Each row is a point on a landscape with many valleys, with its height.
A ball rolls from a point to the lowest of its 2 nearest points, and stops where none of them is lower. Distance is the straight distance between rows; heights are no part of it.
k831 h=728: [98,171,157,93,138,124,111,96,85,109,67,146,133,113,168,116,145,128,171,98,158,97,143,119,127,100,165,164,89,85,116,150,140,152,185,112,96,126,161,106,114,60,92,168,111,131]
k95 h=122: [140,124,82,150,128,171,124,73,202,116,131,108,95,105,132,140,188,180,148,121,140,127,93,114,145,134,56,133,90,104,81,127,159,123,124,105,108,150,124,151,120,128,130,91,116,110]
k949 h=500: [167,133,149,134,147,118,133,127,168,92,177,170,114,96,129,128,138,117,167,112,136,121,112,132,96,147,108,87,112,158,113,125,107,134,104,89,117,97,150,148,152,144,114,69,118,128]
k909 h=674: [168,147,145,154,161,144,143,153,162,131,143,144,119,93,103,106,72,198,131,130,102,113,143,156,100,152,86,122,152,166,107,80,136,97,137,123,137,104,118,142,178,163,160,73,178,117]
k584 h=722: [181,132,165,119,92,187,125,138,93,144,89,165,90,95,92,128,73,153,101,101,96,160,196,107,107,84,176,105,165,102,143,109,129,79,153,110,131,126,131,138,140,148,160,144,179,162]
k255 h=305: [161,146,145,118,100,136,129,120,137,111,128,169,151,92,123,95,175,127,184,107,159,103,107,120,121,122,141,103,99,169,94,152,143,180,109,100,145,102,188,131,120,95,73,120,141,151]
k753 h=309: [108,177,144,109,130,148,95,114,62,133,110,125,135,127,142,117,93,140,97,110,67,127,156,148,168,102,170,119,126,192,161,143,113,109,173,168,153,88,157,96,121,136,149,164,165,164]
k366 h=276: [150,187,129,135,82,114,145,86,107,139,86,135,125,134,138,103,177,120,79,89,81,181,100,123,202,106,157,100,156,170,154,157,102,132,162,99,147,86,136,129,82,163,144,149,130,165]
k595 h=432: [80,119,129,144,141,130,129,143,111,149,144,108,177,159,156,174,77,95,130,155,105,129,95,144,105,138,134,126,137,138,136,139,116,126,136,184,103,124,129,166,88,131,91,137,160,103]
k673 h=579: [165,125,207,146,143,73,140,197,148,103,93,181,104,64,123,171,86,97,113,141,110,139,109,105,73,177,143,96,130,108,66,110,145,132,129,86,137,84,78,140,141,123,124,66,136,140]
k65 h=391: [113,134,94,175,122,146,108,147,64,134,109,127,150,134,173,141,109,88,99,138,92,192,125,163,128,119,171,165,115,109,143,139,78,134,161,189,77,139,131,146,74,119,132,122,116,109]
k235 h=561: [156,120,197,130,120,112,151,189,190,136,101,136,123,75,92,158,90,140,147,139,130,121,109,94,74,156,124,76,172,132,57,123,151,110,111,87,147,95,104,158,144,140,111,78,174,139]
k813 h=186: [96,163,151,101,154,67,142,98,151,120,123,109,132,175,112,151,130,139,149,90,125,77,90,94,125,117,104,88,175,141,155,139,116,116,120,81,134,113,137,151,132,140,110,147,140,137]
k433 h=167: [141,77,45,150,83,154,126,112,148,134,136,72,137,133,101,126,207,147,116,158,174,144,140,120,148,132,83,183,120,85,122,135,144,147,105,154,128,171,83,133,92,131,128,128,122,85]
k415 h=330: [152,116,113,119,59,152,122,85,89,108,87,154,110,135,92,96,214,109,146,92,159,158,177,97,145,74,183,101,142,110,157,149,80,133,118,108,137,110,158,144,97,144,118,133,118,182]
k167 h=131: [106,161,153,94,176,51,140,140,118,141,140,124,137,202,148,122,121,108,111,101,122,85,101,115,139,138,100,118,148,162,153,155,139,127,129,81,144,143,112,102,133,129,141,199,115,120]
k82 h=387: [151,198,141,144,153,134,141,133,145,152,114,140,132,91,159,104,121,175,96,124,76,140,90,146,163,143,91,118,118,172,81,122,160,116,172,108,144,97,116,101,118,153,164,97,146,146]
k434 h=748: [112,123,138,113,151,88,117,155,144,85,200,110,153,130,128,138,120,90,148,157,145,70,106,135,87,168,86,118,106,202,133,150,126,164,69,162,188,86,141,91,153,161,116,176,142,142]
k881 h=770: [173,128,150,82,119,122,139,162,122,117,167,188,98,74,141,62,139,102,113,128,156,143,132,137,156,142,169,104,71,174,111,151,164,153,110,97,183,104,146,61,161,132,152,174,111,164]
k394 h=665: [131,96,138,124,165,69,121,145,117,171,156,151,159,170,149,132,159,85,143,156,154,123,96,144,148,110,129,152,111,104,164,123,118,179,124,106,89,175,154,123,133,65,74,114,82,94]
k803 h=495: [158,97,101,152,127,144,123,85,181,101,135,170,91,73,125,134,160,140,160,135,135,198,119,148,157,114,109,116,121,122,101,90,93,138,140,131,78,120,118,154,161,124,129,32,81,131]
k444 h=690: [186,178,145,143,135,134,134,128,138,103,110,111,120,97,92,70,132,205,103,110,97,95,169,154,130,131,86,142,143,164,153,92,119,105,135,83,160,105,108,119,158,164,194,90,162,146]
k703 h=338: [142,146,126,142,120,116,126,88,138,154,67,116,96,92,120,117,115,188,136,149,107,147,121,141,166,115,116,138,141,130,113,96,120,113,198,121,119,120,92,128,156,102,148,83,127,154]
k706 h=191: [135,182,149,131,145,32,137,128,107,145,86,112,131,189,144,119,153,113,95,92,87,122,134,150,161,142,108,134,130,143,132,148,119,143,143,80,122,125,90,116,89,131,149,153,113,141]
k897 h=563: [186,83,136,116,111,89,157,127,164,191,141,113,113,129,87,84,124,169,165,163,162,132,130,129,164,115,106,148,152,107,156,84,133,141,123,107,107,194,128,119,180,68,114,55,86,109]
k789 h=389: [165,153,161,142,132,126,122,201,93,133,159,176,133,101,139,112,104,94,103,123,112,137,139,141,102,157,160,113,111,142,122,142,136,141,113,111,149,126,127,115,126,135,134,132,154,133]
k934 h=121: [116,103,106,69,136,101,143,145,96,143,126,102,147,186,115,59,174,120,94,114,187,80,172,119,148,122,128,184,132,142,186,145,131,172,107,111,153,178,107,63,95,121,137,183,82,110]
k348 h=503: [157,81,136,139,90,182,140,164,150,173,126,96,138,93,87,110,52,206,152,167,151,98,158,135,98,143,124,175,157,100,102,98,146,101,144,164,106,167,94,155,147,89,128,72,196,101]
k221 h=598: [107,57,139,126,142,104,117,140,157,127,133,90,100,123,71,168,73,151,192,167,180,81,160,108,94,137,97,144,165,95,143,76,128,106,93,145,150,161,109,113,225,97,129,83,105,91]
k368 h=691: [115,126,89,128,144,78,134,102,152,145,115,85,132,195,146,156,175,109,120,141,133,145,90,114,172,126,85,152,116,77,140,126,143,153,153,112,94,177,92,134,105,103,95,127,76,104]
k340 h=235: [102,65,69,136,104,166,119,144,95,87,146,95,122,135,84,131,111,94,114,149,155,171,161,125,120,146,140,157,167,124,128,152,107,123,86,208,157,127,104,112,147,184,154,175,117,117]
k691 h=423: [200,160,118,157,147,167,141,135,158,130,160,172,97,68,159,108,116,145,102,125,91,181,104,133,133,171,96,114,115,128,71,122,166,109,143,95,129,119,102,114,149,179,177,108,141,117]
k782 h=269: [123,133,125,113,114,139,120,109,129,90,187,113,154,127,102,90,195,129,183,121,157,79,120,126,102,144,110,116,89,178,132,165,126,172,78,130,174,99,178,127,106,142,89,159,159,146]
k775 h=120: [95,110,110,123,120,160,118,134,139,108,157,98,157,99,145,165,63,106,115,158,117,123,114,128,94,189,119,139,131,141,64,139,162,109,103,219,153,105,102,117,138,165,129,175,166,123]
k796 h=715: [92,138,110,108,140,130,117,92,152,120,107,82,100,136,156,139,176,115,110,141,135,130,79,106,174,159,79,153,109,111,77,160,202,124,123,123,164,150,115,86,109,138,156,208,80,132]
k188 h=256: [103,112,78,119,128,190,137,113,108,111,170,139,141,165,147,114,185,113,125,107,158,142,132,109,105,94,146,137,99,88,171,141,117,133,110,121,89,150,185,148,89,146,107,171,132,109]
k777 h=453: [70,109,116,136,109,158,145,114,131,155,105,100,169,146,122,141,93,168,146,132,113,117,103,132,120,110,125,124,131,145,153,121,103,135,148,169,100,112,133,201,84,124,80,88,196,133]
k653 h=562: [128,168,108,144,173,95,128,99,130,141,158,154,113,177,191,151,137,99,84,106,85,188,72,131,175,123,116,111,127,138,163,129,109,125,123,107,101,142,142,123,104,160,153,140,82,135]
k523 h=65: [87,94,141,136,92,165,123,149,135,81,126,71,146,80,90,172,72,129,136,157,123,90,145,130,85,163,141,143,170,146,77,145,128,110,114,213,158,79,89,139,135,140,107,126,199,143]
k967 h=100: [155,151,123,164,112,96,119,138,149,113,87,113,120,137,149,127,189,153,124,120,118,106,165,168,148,127,106,191,72,57,103,128,123,158,147,57,86,160,54,134,91,88,140,90,95,111]
k265 h=222: [78,89,132,121,162,104,114,132,87,137,141,176,122,125,146,165,53,92,144,160,139,146,138,130,128,105,179,112,144,126,148,91,84,106,140,173,116,140,162,116,197,99,119,137,94,133]
k688 h=412: [160,159,162,121,93,108,133,159,85,149,110,154,150,112,115,88,128,124,115,113,112,131,130,127,141,130,180,123,138,160,135,155,126,153,137,104,160,108,141,129,87,92,114,119,149,155]
k527 h=168: [133,149,123,124,138,129,142,76,213,156,123,133,126,113,151,114,164,185,150,124,130,137,42,96,176,126,71,98,117,147,75,129,184,129,153,85,125,120,148,136,126,125,100,98,130,136]
k387 h=399: [143,167,148,117,133,145,132,84,125,165,108,167,157,79,170,82,144,161,161,123,144,123,79,158,183,111,143,138,74,155,124,126,147,156,181,116,109,126,174,106,119,59,95,107,120,129]
k299 h=519: [157,99,103,135,149,143,126,88,175,113,156,172,71,82,124,124,136,149,138,133,151,185,148,125,155,127,104,117,129,110,109,91,136,102,118,104,127,141,123,106,218,150,166,94,63,117]
k801 h=298: [115,104,137,124,132,101,103,116,149,167,86,110,117,72,100,109,107,194,168,174,145,119,123,173,168,128,102,156,136,159,105,93,131,131,177,173,135,114,104,110,177,76,125,52,116,143]
k788 h=251: [105,119,126,146,107,124,107,127,125,124,87,86,146,105,89,98,143,160,151,157,130,111,141,163,147,125,133,166,135,177,119,131,106,144,156,185,158,106,106,117,124,88,122,85,147,163]
k412 h=359: [103,121,75,138,163,140,105,58,103,111,136,145,111,152,148,119,153,136,145,118,154,130,147,150,157,87,109,157,100,93,172,95,109,118,141,120,91,164,155,112,173,120,144,137,61,109]
k733 h=413: [129,112,84,166,134,149,129,150,107,181,174,133,187,142,180,151,86,80,108,174,114,182,78,155,126,141,138,154,126,127,137,143,109,143,129,204,93,163,135,136,102,124,105,140,143,82]
k883 h=209: [145,104,115,161,103,104,121,187,107,101,108,116,128,147,124,158,152,79,102,132,122,143,171,129,81,122,148,137,134,70,119,154,110,127,119,105,98,133,66,162,77,136,137,125,127,114]
k814 h=114: [129,92,135,113,89,146,146,170,106,153,155,117,160,150,78,84,152,115,147,135,175,108,167,118,105,112,163,148,144,125,159,140,131,149,102,129,162,163,143,121,113,104,105,140,151,120]
k953 h=778: [135,126,182,53,109,145,131,178,87,122,135,165,124,83,126,78,102,117,132,129,169,102,155,108,127,132,204,109,79,168,107,153,173,142,118,115,177,119,163,72,167,96,128,193,131,162]
k23 h=156: [141,123,141,124,78,134,140,135,102,103,108,77,139,157,56,82,178,146,137,103,137,77,195,138,104,111,153,148,155,136,163,145,99,135,106,113,159,110,116,131,84,130,120,142,164,145]
k471 h=472: [133,164,143,138,151,178,137,125,155,110,154,171,119,83,203,163,72,133,139,116,106,129,95,116,87,142,127,78,90,125,62,125,148,100,133,141,111,104,174,144,137,149,129,133,143,126]
k495 h=150: [83,109,120,144,130,145,117,117,107,79,167,153,149,118,146,172,77,73,149,125,115,150,113,134,83,140,174,101,123,152,120,138,61,132,107,216,119,82,172,138,141,165,101,132,132,138]
k153 h=206: [69,91,68,137,127,128,114,101,139,84,116,87,114,127,121,187,124,71,119,162,137,178,111,114,127,144,134,124,161,113,91,155,110,101,106,219,152,94,107,116,138,175,141,171,107,143]
k726 h=124: [169,160,109,162,103,149,120,107,153,101,81,110,104,96,146,123,191,162,101,110,102,128,156,142,121,109,104,167,103,76,92,133,135,110,140,64,102,123,76,129,77,130,166,106,122,127]
k228 h=297: [102,110,127,93,160,187,128,86,110,140,152,195,110,126,138,129,96,162,156,93,157,126,142,103,125,71,156,103,112,83,160,78,143,95,146,104,100,168,200,127,199,104,129,156,108,117]
k33 h=617: [91,76,128,131,176,101,113,155,147,127,126,100,124,128,137,188,90,136,168,165,152,81,124,122,80,150,99,157,117,77,131,104,141,122,137,133,110,165,103,138,176,74,123,90,116,85]
k329 h=371: [101,146,116,163,118,105,110,131,54,127,86,140,133,158,158,150,143,79,93,103,99,164,152,159,141,79,188,147,125,93,185,133,66,144,160,129,97,137,126,155,68,122,131,140,83,141]
k540 h=657: [129,131,119,136,179,131,132,141,167,181,151,114,163,113,106,107,67,226,149,137,120,88,99,155,136,138,63,130,138,187,130,93,138,97,137,136,126,130,141,149,176,147,129,63,172,104]
k91 h=323: [121,126,100,143,144,104,128,148,133,53,178,104,139,174,141,146,194,65,126,131,151,103,135,147,79,166,98,144,84,123,126,161,120,160,61,122,137,107,102,123,96,165,123,165,109,105]
k947 h=248: [134,107,135,142,140,47,113,219,123,129,125,106,124,167,127,180,142,69,74,163,127,152,136,117,100,160,128,148,148,83,112,139,131,126,120,107,116,153,32,138,102,121,144,131,96,106]
k436 h=360: [156,211,135,168,164,90,150,133,147,151,87,104,153,139,152,112,134,188,81,108,55,127,83,155,175,138,68,136,128,164,133,126,120,120,183,81,130,107,79,142,79,168,165,95,154,141]
k281 h=481: [148,120,148,127,107,162,138,137,132,179,123,93,143,104,74,80,82,219,153,142,126,72,179,135,132,122,116,153,158,119,157,84,151,100,153,133,147,170,140,126,157,91,149,95,184,115]
k872 h=115: [97,98,154,148,104,137,121,158,104,65,134,119,146,115,111,177,90,66,146,124,122,126,154,119,64,158,174,101,171,143,112,155,85,126,104,197,141,75,116,145,126,154,104,148,169,158]
k260 h=357: [90,108,132,93,93,146,144,125,108,169,144,151,149,141,114,148,68,109,114,110,107,131,126,84,142,107,180,49,177,158,143,141,125,101,113,169,144,123,188,134,131,147,101,187,181,170]
k570 h=388: [77,125,131,127,136,180,115,115,94,134,113,132,101,151,138,191,62,100,99,105,87,155,137,95,119,88,160,91,158,71,157,124,126,67,144,154,93,126,154,151,125,157,126,177,142,137]
k639 h=81: [123,152,152,94,142,82,140,91,204,171,100,110,121,102,129,141,124,169,124,127,121,117,53,89,175,153,71,94,158,147,62,118,199,105,144,96,160,121,105,103,158,139,133,150,132,154]
k242 h=624: [108,148,135,159,192,101,128,154,129,85,126,119,121,156,190,196,118,83,135,113,117,105,110,125,48,133,112,140,87,78,134,130,106,123,126,107,67,138,125,183,91,120,128,100,96,75]
k490 h=369: [125,143,165,124,131,131,125,109,124,151,85,210,136,70,155,113,122,133,164,112,141,143,87,152,138,104,175,108,81,147,108,112,113,158,152,117,90,96,188,145,129,79,66,79,96,148]
k431 h=759: [142,124,143,107,126,110,115,131,152,102,178,150,122,94,127,117,141,88,146,150,158,116,117,110,121,164,118,96,102,170,95,150,153,133,72,134,184,103,147,84,174,145,125,178,124,160]
k608 h=456: [155,135,141,119,98,201,157,124,117,197,132,148,140,114,105,60,94,189,121,113,118,108,144,120,137,90,140,125,128,116,180,95,146,110,132,84,115,167,182,135,139,101,142,128,190,109]
k816 h=290: [103,120,108,138,138,68,100,146,130,98,134,77,153,199,124,130,200,81,113,148,159,86,149,163,121,151,99,185,93,126,140,160,123,162,92,140,148,143,72,95,95,128,123,170,90,110]
k740 h=282: [117,134,105,141,97,165,131,98,114,127,117,138,131,141,146,137,187,92,126,104,120,168,103,106,140,101,165,120,111,100,131,151,112,152,127,118,95,125,157,164,62,132,89,130,119,134]
k252 h=334: [217,116,167,122,94,74,153,181,158,159,169,150,97,155,88,80,148,69,83,146,120,193,144,129,142,155,156,112,180,159,138,125,116,149,81,97,154,135,89,121,130,167,159,101,91,137]
k938 h=340: [133,135,173,114,121,139,115,99,135,99,110,200,106,57,134,139,147,120,182,93,167,120,113,107,88,112,176,82,100,125,94,116,124,141,132,93,122,98,184,135,154,94,86,84,106,173]
k492 h=169: [85,124,109,79,113,108,125,151,81,142,119,51,153,186,93,97,138,141,79,128,145,78,150,148,161,144,106,183,135,153,180,156,148,150,117,150,175,164,105,75,88,123,158,215,132,117]
k711 h=313: [171,192,130,154,113,78,160,97,144,157,93,130,124,147,129,82,162,155,98,92,73,161,96,134,207,109,90,115,180,173,151,131,87,132,153,69,126,112,110,147,89,166,148,84,131,162]
k785 h=337: [108,154,150,120,108,130,127,113,99,135,127,173,123,120,132,140,88,98,123,100,95,149,121,124,150,114,171,61,148,191,146,133,100,115,131,157,148,81,184,132,133,156,125,142,153,173]
k709 h=714: [174,126,161,134,95,166,127,161,134,130,106,133,75,77,70,104,66,151,94,125,97,161,200,114,107,128,148,112,190,114,100,98,149,78,147,134,155,108,87,114,167,160,195,116,176,162]
k378 h=346: [124,206,122,132,166,151,117,90,101,111,110,112,126,119,169,107,118,167,111,93,85,113,115,154,162,121,111,149,92,177,137,132,134,111,168,127,137,87,156,100,121,145,175,139,141,144]
k675 h=331: [91,113,95,131,180,186,124,94,118,114,164,159,126,140,179,145,129,129,164,116,168,125,119,113,121,92,126,141,66,48,156,102,137,122,127,116,74,188,189,141,164,103,124,142,80,81]
k728 h=716: [100,169,107,98,146,121,112,74,111,140,89,115,129,142,154,90,146,176,167,100,154,80,125,139,164,124,97,197,108,111,133,119,146,151,194,114,114,155,141,82,122,70,117,156,122,109]
k466 h=542: [202,93,136,125,142,135,140,140,182,155,172,161,84,116,101,100,127,155,152,143,148,149,141,120,153,121,104,131,145,105,136,77,151,117,103,77,104,181,129,125,213,108,148,79,79,80]
k215 h=493: [119,131,99,125,138,192,133,114,141,154,143,166,125,95,169,137,90,147,125,130,126,154,102,122,132,133,128,115,106,114,103,118,164,94,142,143,108,147,151,123,146,127,151,150,138,108]
k201 h=310: [174,97,160,107,108,88,157,188,133,133,136,184,84,161,109,120,145,55,84,122,156,188,146,89,123,126,161,78,188,109,139,133,109,124,87,83,129,156,91,140,146,178,153,124,74,142]
k895 h=262: [92,134,142,104,162,155,101,115,71,135,125,167,117,132,142,115,61,146,151,118,134,105,169,145,129,83,173,128,105,122,169,90,122,110,158,149,116,135,175,99,195,89,135,155,108,127]
k109 h=51: [146,146,95,154,108,195,116,90,153,94,110,123,104,71,129,119,185,173,148,122,128,141,128,129,108,126,109,143,91,112,72,134,141,118,136,118,121,98,130,133,101,133,138,102,143,133]
k68 h=274: [85,154,124,110,116,128,114,106,107,150,88,92,149,135,132,125,123,169,121,134,104,115,116,139,166,124,151,136,146,159,134,143,140,131,176,164,146,116,137,107,101,93,120,145,159,141]
k537 h=679: [128,77,93,120,145,85,144,135,119,183,153,84,155,196,118,126,154,122,118,168,170,123,131,116,158,116,100,162,134,87,185,111,133,162,117,111,98,217,103,129,130,82,102,128,100,67]
k746 h=166: [154,117,108,186,86,101,113,164,100,100,103,129,165,136,128,126,210,79,118,133,138,140,177,164,105,116,170,178,90,82,126,159,84,170,120,103,98,123,84,140,43,99,111,114,103,114]
k308 h=307: [106,138,111,115,97,127,125,70,119,89,87,118,97,158,121,145,187,110,141,92,130,144,126,101,142,92,135,95,143,107,133,154,112,115,140,104,129,98,136,135,105,158,116,159,122,165]
k543 h=230: [129,60,72,122,114,192,156,108,141,145,173,136,124,157,105,118,168,126,135,120,167,159,132,71,129,99,123,114,125,89,151,132,136,118,80,121,102,171,152,152,126,164,112,153,124,91]
k915 h=726: [81,144,123,115,144,123,125,93,161,100,124,92,124,139,167,171,151,100,129,145,113,115,68,104,123,152,90,114,105,140,87,163,158,131,107,151,157,101,133,107,95,145,116,173,116,141]
k189 h=165: [56,88,122,130,138,138,87,117,148,85,114,86,124,100,171,195,74,78,127,181,124,136,103,108,105,165,124,153,107,122,66,151,150,114,122,229,169,96,116,101,144,126,132,163,109,132]
k30 h=494: [60,119,109,134,134,153,115,92,85,114,130,98,139,158,103,133,103,163,150,133,117,82,160,164,134,97,135,143,152,166,197,108,81,123,134,189,135,107,167,142,147,131,115,121,156,142]
k159 h=651: [132,166,130,147,176,98,130,120,115,133,141,151,148,184,181,140,160,104,134,113,128,118,91,146,135,111,117,151,82,100,171,130,114,186,132,71,63,159,165,170,85,81,90,116,81,97]
k339 h=66: [142,107,146,61,101,149,166,158,115,170,132,132,114,175,73,30,135,130,123,111,180,77,191,112,127,110,162,149,152,142,210,130,138,153,104,96,153,182,142,85,124,113,148,149,102,119]
k815 h=796: [121,111,119,87,111,174,146,130,142,195,174,143,181,133,150,123,94,142,106,157,128,107,90,111,142,146,136,105,111,156,104,130,186,109,101,178,156,163,199,98,139,115,98,203,180,117]
k352 h=263: [97,83,98,118,132,133,103,131,92,91,138,87,119,160,86,111,137,118,110,147,166,112,191,155,122,159,119,171,146,159,156,139,114,121,91,177,183,135,98,90,158,164,177,161,92,138]
k225 h=473: [164,137,140,167,151,136,129,138,163,90,129,182,108,59,162,146,133,113,142,132,127,195,87,161,109,146,134,113,92,119,72,106,112,150,148,139,73,104,123,152,120,148,130,42,98,119]
k951 h=513: [111,134,71,148,148,178,132,82,155,168,170,131,135,135,170,149,70,161,123,134,86,147,82,148,145,128,73,129,127,141,128,103,136,100,122,172,101,144,161,142,145,164,149,126,138,92]
k880 h=703: [165,147,175,106,112,135,120,131,125,113,96,95,83,97,68,92,106,187,102,119,110,98,189,136,125,131,118,153,167,140,125,101,154,92,140,111,191,106,93,102,170,149,195,141,160,165]
k432 h=363: [212,140,174,116,160,87,155,217,125,153,179,180,125,120,132,77,117,86,74,131,128,165,145,141,119,170,135,118,134,156,133,127,136,143,89,92,137,142,106,105,161,150,154,118,125,113]
k274 h=787: [119,143,153,92,116,167,120,151,121,140,149,157,162,81,154,118,98,129,137,161,132,103,112,111,127,147,172,98,73,149,74,145,186,133,135,158,165,111,186,104,133,93,92,179,157,151]
k882 h=283: [158,100,160,121,122,69,147,205,143,111,116,139,86,148,110,169,104,66,76,137,129,180,155,97,85,152,136,96,174,82,104,139,137,96,107,81,129,135,43,140,134,177,171,137,108,114]
k38 h=185: [76,75,105,129,151,169,114,125,95,116,179,152,173,126,159,170,46,90,163,154,141,128,133,155,87,134,178,117,116,127,141,113,98,124,127,230,111,141,174,126,177,113,97,133,121,104]
k557 h=350: [126,122,116,140,85,119,123,94,50,118,86,122,139,165,94,112,158,109,113,111,132,156,197,135,154,61,190,138,144,122,214,133,36,132,137,140,118,116,143,158,102,131,121,133,122,164]
k365 h=233: [88,140,129,109,128,108,127,74,155,143,85,82,133,144,102,131,140,188,158,118,126,91,100,106,156,105,97,120,166,145,129,116,138,124,159,125,140,111,130,144,121,120,104,121,160,150]
k606 h=433: [155,139,173,109,82,145,154,162,113,177,115,127,146,143,87,96,103,151,115,112,110,100,142,102,122,107,164,109,167,133,168,138,142,121,129,78,127,135,147,157,89,104,122,147,197,148]
k996 h=238: [146,200,148,152,106,82,128,130,99,121,57,140,122,140,150,127,161,106,60,101,77,155,136,158,171,124,154,133,125,121,124,147,107,132,175,85,136,92,83,120,55,137,161,129,113,165]
k31 h=637: [110,162,107,158,165,132,130,112,100,97,133,141,117,177,185,167,152,117,130,92,108,125,136,135,95,93,130,143,87,56,167,118,106,134,140,79,60,151,146,164,97,126,126,139,90,107]
k699 h=197: [139,133,111,141,74,139,113,108,123,62,101,92,120,109,69,112,184,136,157,98,134,103,170,150,107,130,134,136,125,169,106,153,106,137,114,142,169,67,121,135,93,138,112,122,159,174]
k60 h=247: [136,118,146,139,143,51,104,143,127,111,147,101,155,149,112,91,185,104,152,142,168,80,149,181,131,151,115,162,106,153,153,147,117,188,92,128,145,121,110,87,146,83,109,121,101,120]
k821 h=704: [122,153,101,108,147,126,134,78,147,135,112,96,132,147,164,124,181,148,136,114,127,119,76,113,167,136,78,158,103,86,108,147,189,144,150,91,115,167,123,112,97,88,116,160,100,105]
k477 h=152: [127,120,144,98,132,127,142,129,200,151,147,121,111,133,131,158,127,130,128,120,131,129,66,62,126,149,92,70,167,121,84,132,195,96,102,92,159,147,120,123,149,138,131,160,148,131]
k558 h=738: [115,163,149,120,141,85,118,170,134,104,149,94,155,127,138,144,144,97,137,140,127,78,84,125,95,161,101,123,98,171,101,167,152,156,109,132,155,93,128,113,102,114,104,149,146,132]
k295 h=546: [175,176,136,133,179,97,143,145,148,154,182,163,137,159,193,134,139,94,79,123,70,166,48,127,148,146,96,95,104,156,127,130,144,146,118,83,97,131,146,147,95,160,127,117,115,103]
k862 h=736: [119,139,136,116,100,191,108,89,72,119,78,130,143,96,136,102,154,155,157,98,140,104,168,128,116,81,186,156,80,75,143,126,129,126,176,122,115,125,160,127,105,70,93,141,153,150]
k616 h=511: [75,94,75,139,144,144,99,68,113,92,141,109,132,134,115,143,122,119,161,157,139,137,135,154,150,125,121,129,135,177,152,118,94,123,115,214,147,99,161,106,170,147,125,129,102,135]
k591 h=730: [131,120,143,117,99,173,109,101,88,121,90,136,128,116,90,140,118,145,143,94,105,114,182,109,112,75,171,119,150,111,158,114,109,99,159,130,113,106,147,154,125,120,123,117,176,167]
k864 h=522: [149,153,160,146,177,71,144,147,179,116,158,166,111,127,162,179,126,99,121,122,107,148,77,111,108,157,100,78,143,137,111,121,120,149,107,81,99,107,112,161,122,160,121,71,108,112]
k505 h=474: [62,139,142,115,117,187,124,87,96,157,110,127,179,126,122,146,61,186,139,122,85,83,144,146,139,80,159,114,140,184,162,106,101,110,171,196,111,88,178,164,119,129,92,105,202,149]
k443 h=635: [101,82,101,148,179,128,114,126,172,161,158,115,139,109,134,153,98,183,169,163,144,103,102,153,123,143,68,151,106,137,126,90,130,118,135,162,97,148,120,149,178,107,115,55,125,67]
k238 h=198: [115,89,103,103,120,179,145,116,163,121,164,126,91,148,118,153,140,129,131,122,148,137,105,70,117,129,107,87,147,88,106,140,170,93,85,116,141,148,137,136,142,176,129,189,135,107]
k544 h=595: [160,140,166,155,124,88,144,211,127,135,97,157,131,93,132,195,92,88,108,141,116,140,109,123,63,166,157,111,136,86,90,130,128,126,129,99,87,130,71,194,81,116,102,76,136,100]
k371 h=524: [197,88,143,143,71,140,156,176,156,172,134,98,110,117,59,108,69,144,141,169,135,131,173,120,92,142,145,136,184,109,125,98,144,107,125,134,136,169,87,150,168,120,149,77,154,109]
k894 h=581: [130,78,133,95,98,109,149,130,132,159,121,84,109,165,63,102,120,159,174,162,183,108,175,107,125,118,125,143,167,97,168,87,143,124,123,137,154,190,111,118,190,100,131,104,97,114]
k633 h=610: [121,128,143,159,152,123,130,166,150,105,107,122,124,98,189,204,97,87,125,149,124,156,94,125,63,161,127,136,85,79,66,139,116,130,140,146,73,125,78,167,81,121,114,79,108,78]
k752 h=187: [180,132,151,148,133,58,130,176,156,129,138,110,144,147,127,111,189,125,112,135,144,106,142,157,149,152,93,170,105,123,121,130,131,177,113,73,123,157,74,119,112,93,126,104,102,109]
k306 h=543: [138,76,153,126,95,115,126,170,160,124,117,104,113,92,80,154,114,117,146,157,156,123,154,96,79,160,139,127,177,100,87,126,130,121,107,139,149,115,87,151,153,108,119,82,146,132]
k79 h=372: [103,101,144,99,81,184,145,149,102,168,128,155,113,157,95,137,51,110,81,102,118,166,160,89,134,72,189,71,188,112,165,135,129,86,126,150,104,139,155,132,121,177,135,196,162,152]
k334 h=237: [144,123,102,121,85,200,116,121,113,87,157,104,145,101,92,81,171,153,148,104,150,85,172,132,107,137,127,138,105,160,124,159,150,127,85,146,182,99,154,124,109,152,123,165,186,145]
k646 h=450: [182,172,160,147,156,162,146,141,153,88,133,205,100,54,186,134,107,118,119,106,104,167,107,127,93,155,125,80,80,130,56,103,145,125,149,99,110,87,141,138,136,159,142,82,135,119]
k335 h=528: [67,135,99,135,179,108,98,80,105,81,145,113,110,179,131,146,110,124,117,113,97,133,132,155,161,130,89,121,151,177,171,133,88,103,102,176,169,98,145,98,160,176,169,162,98,143]
k324 h=545: [68,162,98,125,172,66,113,69,98,141,132,116,124,199,162,136,142,107,115,115,101,149,84,135,202,116,108,126,152,167,185,149,96,135,138,158,127,122,152,107,128,140,145,160,74,144]
k369 h=352: [131,138,136,135,167,59,121,180,141,75,176,79,139,184,114,152,161,77,90,123,118,81,140,139,71,180,78,122,135,151,125,151,124,142,62,104,165,110,73,132,112,175,162,157,141,109]
k46 h=119: [146,90,68,158,83,112,126,158,125,135,136,98,165,152,115,115,216,85,90,166,142,164,157,143,139,146,132,177,114,81,131,164,95,169,105,140,114,180,74,128,60,120,115,115,106,87]
k406 h=370: [114,118,90,126,125,120,123,72,117,137,100,127,93,138,117,127,121,159,139,137,133,162,136,128,179,101,111,131,159,105,152,102,109,104,154,135,120,150,120,120,169,111,141,114,89,141]

Call two points neighbours if one is among the 2 nearest of the other. Go from one point of each pair to the other, from neighbour to neighbour, staying as low as possible. Name the highest point that can't be avoided.
k167, k523 -> k406
k639, k109 -> k527
k109, k967 -> k726
k788, k167 -> k68

Where does a ball stop that starts at each point below?
k591 -> k646
k274 -> k46
k862 -> k46
k653 -> k639
k306 -> k46
